Points on a hilly landscape, in no order, each with its height.
A climber steps from a point to whichever of its 5 nearest points has the largest rise for the distance, and stops where none of them is higher. Distance is the straight distance between rows; heights are no part of it.
vazal: [ 13 -15  23  15   7 -48 -25 -11  -9  16  36  15 -13  -2 -20  30 -34 -56
  21  31  10  50  58]  (h 51.9)
rik: [-12 -63 -22 -10  23  50 -11   1 -54  -5 -48 -34 -25  19  13 -22  26  17
 -18  10  -5 -25  19]  (h 73.3)
lepa: [ 21   7  39  17 -24  -2   0  58  34 -19  -5   6 -35   3  20   6  12  34
 -10  22 -11 -21  20]  (h 49.8)
Nimul: [-35  36 -12 -33  14  -7  13   0  25   8  27  -5  54 -33 -20 -15 -18  14
  -2 -22  21  12 -61]  (h 52.0)
tiges: [ 21  40 -21 -39 -33  70  -3 -13 -28 -12 -33  13 -11 -40 -17  -4  -2  40
  -6  26 -45 -16 -60]  (h 57.5)
zatis: [-10 -17  -7 -31   6  38   3   0 -27  -2 -25 -30 -12 -20  18 -25  -2  47
 -21  25 -15 -17 -18]  (h 71.2)
Sos: [ -4  13   0  -9  -9  21 -22  48 -53 -32 -31  49 -37  25  18 -14  48  27
  49  38  -5 -45  33]  (h 74.8)
nav: [ -4 -79 -19   6  19  60 -11 -10 -36  20 -40 -56 -31  28  -4  10   8   7
 -22  -5   5  -2  29]  (h 68.4)
Nilem: [  5 -34  -1  13  39  -8 -20 -35 -10  25  39 -19  18  -7  22  28 -25 -65
  14  -8  15  32  50]  (h 34.2)
Siv: [ 10  20   4  29 -18 -38  55 -84  21  13  31  27   7  14  54  -2 -36 -54
  28 -66  20  15 -22]  (h 60.8)
noda: [  3   6  17 -22 -15  45  11  27 -18 -19 -17   2 -32 -13  21 -20   2  48
   0  26 -16 -25 -11]  (h 25.9)
Fenas: [ 17  30 -54 -45   2  98 -42 -22 -58 -19 -41  27  -3 -27  -5 -30  36  15
  11  37 -43 -19 -58]  (h 64.9)
von: [ 19 -17  13  16  27 -25 -33 -46 -17  17  42   0  13 -13   7  32 -19 -75
  23   5  13  45  52]  (h 27.1)
laz: [ -8  16 -10   6 -28 -15 -23  46 -50 -26 -46  57 -35  51   6   3  40  22
  49  42 -12 -35  52]  (h 66.5)
Fak: [ 32  15  35  33 -18  11   3  62  56 -31  12  -3 -11  -9   8  21  17  26
 -20  12 -18 -26  -4]  (h 49.5)
nuko: [ 34   0  27  52 -38 -81 -24  49  19 -29 -26  18 -11  22 -25  24  33   8
 -29  42 -37 -14  32]  (h 49.0)
meb: [-18  42  -3 -24  -7  13  25  25  46  -6  31  -6  40 -33 -23   2 -17  22
  -6 -13  11  11 -60]  (h 51.1)
vigon: [-11 -54  -2  -8  18  25  -8   2 -56   1 -33 -23 -30  22  13 -14   5  15
  -7  15 -12 -29  51]  (h 71.3)
zum: [ 18  17  20  38   9 -62  -1  30  63  -5  32  34   0  17   6  11   2 -55
  -5 -10  20  36  27]  (h 60.6)
pon: [ 10  39  13  28  -2 -33  50  -9  64  -1  31  25  29  30  36 -20   2 -27
  10 -76  24  17 -40]  (h 60.0)
Refut: [  7  35  12  28 -24 -45  62 -44  49   6  29  26  19  29  39 -26 -13 -32
  20 -83  21  10 -45]  (h 63.0)
vizur: [  5  24  14 -13  -9  20  18  41  47 -10  21 -14  10 -25   5   5 -20  35
 -11   8   2   2 -39]  (h 50.3)
punop: [-13  22  17  -6  10  -2  21  34  59  -1  31  -3  24 -13  20  -3 -25  10
   0  -8  24  16 -23]  (h 56.2)
tipu: [-17  26   0  21 -42 -60  80 -79  24  19  36  11  16  14  14 -26 -25 -16
  33 -84  28 -12 -60]  (h 63.1)
sipe: [-14  -5  -6   2  37 -14  15 -19  18  19  33  -3  33 -11  33  -3 -42 -38
  11 -31  28  28   6]  (h 13.8)
fira: [-26   3 -49 -43   1  12 -23 -32  -4  32 -19 -47  35 -30 -44  -4   3  38
 -52   6  -7  -8 -51]  (h 64.8)
pedun: [ 31  27  17  35   0 -50  30 -52  44  -2  31  50 -11  27  41   1 -11 -73
  18 -49  23  35  -7]  (h 58.3)
Tez: [-26 -31 -48   1  45   2   8 -39   7  45   2 -30  64 -17 -18   0 -15 -30
  -8 -50  45   9 -33]  (h 65.8)
luz: [ 15  30  23   9 -13  23  19  55  70 -23  25 -10  14 -23  -6  27  -4  25
 -17  -4  -9  -9 -43]  (h 54.4)
Dafam: [ -1 -24 -42 -35  15  70 -20 -10 -53  -9 -55 -21 -10   1   5 -35  39  27
 -28  21 -10 -30 -36]  (h 74.2)
seraz: [  4 -39  22  10  10 -35 -32 -22 -34  15  23  -9 -17   4 -21  29 -27 -31
  11  32 -15  37  75]  (h 60.7)
gudad: [  3 -14  33  15 -30 -51 -13  26  -8  -6 -17  21 -44  31 -13  12  -9  14
   2  37 -13   7  65]  (h 38.5)
zus: [ 17  42  15  27  10 -14  31  36  82 -17  37  12  52  10  19  -4  19 -21
  -9 -54  19  11 -38]  (h 53.0)
nipum: [-23   6 -27  -9   8  24 -39  47 -67 -25 -24  42 -27  27  11 -17  50  18
  71  52   1 -56  40]  (h 16.6)
Nez: [ 25  -1  20  19  26 -37 -19 -53 -19  11  42  23   3 -13  11  29 -17 -87
  28   2  19  49  44]  (h 67.6)
komem: [-18 -63 -22   2  35  18 -10 -19  -2  29   9 -56  27  -8   7   7 -33 -12
 -14 -11  18  15  14]  (h 74.5)
lib: [  8 -71  15  23   9   6 -45 -35 -62  21  -2 -45 -23  37 -28  47  13 -18
   3   8 -22   7  79]  (h 65.1)
dig: [ 15   1   9  18  27 -19   7 -60   4  15  35  20  14  -5  44  10 -29 -79
  25 -34  21  37  23]  (h 71.0)
luguz: [ -9  43  15   8   5  -9  39  28  65  -2  34  13  45   6  13  -9  -4  -7
   2 -50  25  17 -46]  (h 57.9)
bak: [ 23  15  13  28   7 -33  32 -77  12   9  33  33   7  10  53   5 -29 -78
  29 -49  21  32   5]  (h 54.2)
tane: [-35 -13 -49 -26  30  -5 -10 -26   4  38  -1 -41  51 -27 -32  -8 -11  -1
 -33 -26  32   7 -41]  (h 62.2)
veg: [ -2 -63  11  15  17  -1 -31 -23 -55  12  -8 -33 -23  25  -8  24  -9  -7
  -2  11 -21   4  77]  (h 67.8)
rab: [ -9 -27  27   2  -8 -32 -17  10 -13   6   8   0 -37  10  -1   9 -28   1
   0  29 -12  18  68]  (h 41.6)
tef: [-13 -36  12 -13  11  15  -1   9 -35  -5 -14 -28 -25   2  21 -20  -9  26
  -8  15  -8 -18  36]  (h 68.0)
muna: [  1   0 -63 -43 -10  51 -34 -46 -28  26 -62 -30   2  -5 -32 -12  35  41
 -62  20 -21 -26 -47]  (h 73.4)
naka: [ -1  10  13  11  28 -27   9 -17  27  12  42  23   8   2  34   1 -36 -58
  19 -23  27  42  23]  (h 29.7)
gizup: [  9 -81   0  22  22  30 -23 -17 -26  30  -2 -58 -16  22  -5  30  -1 -14
 -10  -5  -3  11  61]  (h 70.0)
gom: [ -7 -61  11   5  26  -2 -23 -13 -24  18  14 -39 -15  -3  10  11 -26 -16
  -3  11  -9  11  63]  (h 69.5)
dos: [  5   1  33  13 -11 -39  -9  48  42  -5  14   8 -28   7   4   9 -15   3
  -9  23   2  15  40]  (h 71.4)
mok: [ -7 -48  14   4   4 -19 -24 -18 -65   3 -13 -13 -33  32 -11  12 -13   3
   6  24 -29  -1  81]  (h 66.1)
gisa: [  3   5 -42 -33  20  91 -39  17 -61 -29 -23  31 -14 -24   6 -38  52  10
  45  47 -18 -34 -30]  (h 59.6)
paruf: [-26 -31 -17 -12  24  17 -23   2 -78 -16 -38   7 -34  43   8 -12  31   6
  24  22 -15 -39  66]  (h 61.4)
Todav: [ 15  23 -18 -34  -5  82  -7   1 -42 -23 -37  20 -20 -31   3 -29  22  32
   9  32 -29 -26 -47]  (h 55.9)
kedas: [-11 -75  -9   3  25  36 -13 -17 -27  18 -18 -53 -16  13   9   1  -9   4
 -20   1  -3 -10  40]  (h 71.6)
Bepaf: [-23  45  -2  -1  -5 -40  57 -43  19  17  25  14  40  -2  12 -32 -12 -17
  28 -74  37   3 -57]  (h 65.2)
diri: [-30  21 -20   0  -6 -55  53 -87  -9  27  18   0  38 -12 -12 -33  -8 -22
  22 -87  34 -18 -62]  (h 62.7)
pero: [ -1  -3  32   3 -11  -5   3  39  28  -7   7  -5 -27   0  21  -1 -13  31
  -6  31  -4  -4  25]  (h 42.4)
Netot: [  3   2  28  -4 -26   4  -7  41 -25 -21 -29  19 -48  17  20  -8  12  34
  14  32 -11 -28  42]  (h 15.9)
Paga: [ 29  28  22  36  11 -60  16   1  66  -8  26  45  -2  30  30  -2   5 -65
   0 -37  22  34   3]  (h 56.3)
zel: [  9  49 -45 -49 -30  60 -25 -47 -39   3 -41   1  10 -40 -31  -7  11  41
 -26  17 -55 -25 -54]  (h 71.7)
duk: [-16 -17  -1 -13   2   4 -15  21 -66 -16 -34  17 -43  33  16 -15  23  17
  26  28  -9 -35  57]  (h 48.3)
Dobe: [ -2  58 -19 -31 -42  32   9   9  31  -8  12  -3  23 -45 -56  22 -15  31
 -15   6 -30   3 -67]  (h 41.3)
gepe: [ 14  18  16   8 -25  11  -9  53 -35 -26 -36  42 -41  27  15  -7  45  28
  39  33 -14 -43  37]  (h 5.2)
nusim: [ 12  23  27  25   6 -32   4  48  78 -10  33   7  12  11  22  11   4 -13
 -16  -9  16  15   7]  (h 70.8)
Viso: [-16 -41   5   0  34  -6 -10 -12   6  17  26 -25   9 -11  23   7 -38 -28
   5   2   8  25  41]  (h 42.3)
sis: [-28 -27 -62 -21  12  11 -21 -32  10  50 -31 -49  32 -14 -54   8   4  19
 -55  -7  24   7 -43]  (h 70.3)
ronu: [-26  18 -18   3  12 -32  52 -66   7  23  20   5  47  -6  17 -26 -21 -34
  28 -76  39   2 -45]  (h 63.9)
Dak: [-11  -7  22 -17   3   8   7  26  19   1  14 -21  -9 -15  23 -11 -31  29
  -6  19  -3   0   5]  (h 30.1)
zokog: [ -7  26 -17 -40 -20  39  -1 -15 -11  -3 -15 -20  12 -43 -21 -10  -9  55
 -28  25 -31 -11 -56]  (h 55.2)
raz: [  3  15  18 -13 -16  37  13  36  27 -17   5 -11  -8 -26   7  -2 -15  49
  -9  14  -9 -10 -34]  (h 66.8)
sok: [ 16  -8  35  33 -38 -71 -20  46  14 -13 -24  26 -31  37 -30  24   9   9
 -11  44 -16   9  44]  (h 50.7)
sanaz: [  0   0 -11 -30  11  65 -12  22 -60 -30 -31  12 -30 -10  24 -34  36  30
  16  30  -7 -39  -8]  (h 65.7)
Mesan: [ -7 -47 -36 -27  14  51  -4 -11 -35   8 -48 -44  -4   0   2 -25  15  34
 -41  12  -7 -19 -17]  (h 74.7)
Mak: [ -15  -48  -13    6   20    6  -33  -21 -100   -6  -42    1  -28   63
  -22   26   30   -9   15   11  -28  -26   84]  (h 48.4)
Bup: [  43   18   25   30   10  -52    4  -61  -12    1   31   50  -15   -4
   -2   25   -1 -100   36   -1   29   50   22]  (h 40.3)
Vavef: [ -3   0  17   5 -33 -37 -17  28 -46 -20 -46  42 -46  45 -10   5  13  27
  21  38 -20  -8  59]  (h 14.9)
sopa: [ -8  54 -13 -18 -25  21  22  27  51  -9  27   1  41 -35 -46  18 -11  25
 -10 -15  -4   9 -70]  (h 48.9)
kot: [  3  59 -14  -8 -19  21  33  32  61 -15  32   4  48 -33 -48  20  -3   8
  -9 -32  -6   6 -70]  (h 48.1)
kur: [-13 -13  -2 -20  11  30 -14  24 -68 -29 -38  16 -39  15  31 -24  32  24
  30  32  -6 -41  40]  (h 55.4)
beze: [ 27  36  -3 -21 -37  64  12  14   5 -19 -19   9 -17 -35 -20   4 -11  38
  -3  13 -37 -15 -62]  (h 33.9)
Zogo: [ 22 -11  28  50 -22 -91 -24  46  45  -9  -2  20  -7  21 -32  19  14 -19
 -30  39 -13  17  32]  (h 56.1)
naz: [ 35   8  38  43 -15 -33 -14  61  54 -30   9   1  -4  -2   1  20  27  13
 -31  18 -25 -24  24]  (h 44.3)
gib: [-22   6   0 -14  22  -7  22  12  33  11  29 -11  35 -19  21 -17 -34   0
   6 -14  28  20 -15]  (h 43.6)
genov: [ 16  12  32   1 -24  27   9  44   6 -23 -18   6 -39  -8  23  -5   9  46
   2  26 -15 -30   1]  (h 30.0)
Vavum: [ 22  26  13 -12 -29  53  17  34  16 -27  -3   0 -15 -32  -7   1  -5  48
  -6  18 -29 -18 -46]  (h 37.5)
buniz: [-14 -61 -41  -6  22  35  -5 -17  -8  36 -26 -59  13  -5 -19   0 -13  17
 -43  -2  11   3 -20]  (h 75.4)
Tigen: [-30 -27 -69 -20   3  18 -30 -37  22  73 -32 -42  19  -4 -75  19   8  15
 -52 -18  40  20 -38]  (h 62.0)
ton: [  3  32  18  12   9 -11  21  44  78 -12  38   3  29  -1  19   3  -3  -4
  -2 -26  24  12 -29]  (h 61.1)
boge: [ 17  56  -2  27  -3   6  38  47  75 -35  42  -1  72 -17 -29  19  22  -8
 -17 -53 -12  -5 -61]  (h 42.6)
buz: [ 50  19  29  51  -5 -68  24 -44  10  -7  23  68 -19   6 -16  24   9 -99
  24  -4  33  52   4]  (h 36.4)
fet: [-24  -5 -10 -34   8  21   6  -1   7  10   6 -36  27 -36  -3 -15 -27  38
 -21  16   3   0 -39]  (h 49.6)
Puliv: [-13 -19  20  -7  -9 -11  -9  22 -44 -16 -27   8 -44  24  18 -12   2  27
  13  28 -12 -22  59]  (h 75.0)
Danu: [ 10 -54   8  19  25  -3 -43 -36 -26  25  33 -38   2   1  -8  38 -11 -46
   9  10  -6  28  66]  (h 66.2)
nela: [ 20   1  21  52   1 -91 -12  29  48  -7  12  37  -2  20 -34  15  11 -58
 -15  18  15  43  22]  (h 58.0)
ruso: [-16  11 -35 -45 -11  34 -21 -32 -17  11 -24 -39  22 -37 -26 -12   3  48
 -43  17 -26 -13 -54]  (h 69.4)
Paleb: [-48  23 -38 -30  23 -32  13 -40   5  31  12  -9  59 -30 -32 -24  -1 -13
  -8 -51  36   2 -55]  (h 57.4)
pume: [ -9  58   9   5 -36 -41  69 -28  39   1  31  20  45   8 -27 -27  24  -4
  20 -95  26   0 -81]  (h 72.8)
sokev: [ 14  20   9  18 -38 -25 -19  57 -32 -27 -53  56 -33  54  -2   7  50  25
  32  39 -22 -27  44]  (h 10.6)
vip: [-15  16   1 -34  -8  29   8  14  13  -2   8 -23  13 -37  -8  -8 -21  48
 -16  17  -6   2 -47]  (h 34.8)

For each start below, name the point where the climber stops.
gib -> dos
fira -> buniz
Nimul -> buniz
tiges -> buniz
boge -> dos
Todav -> buniz
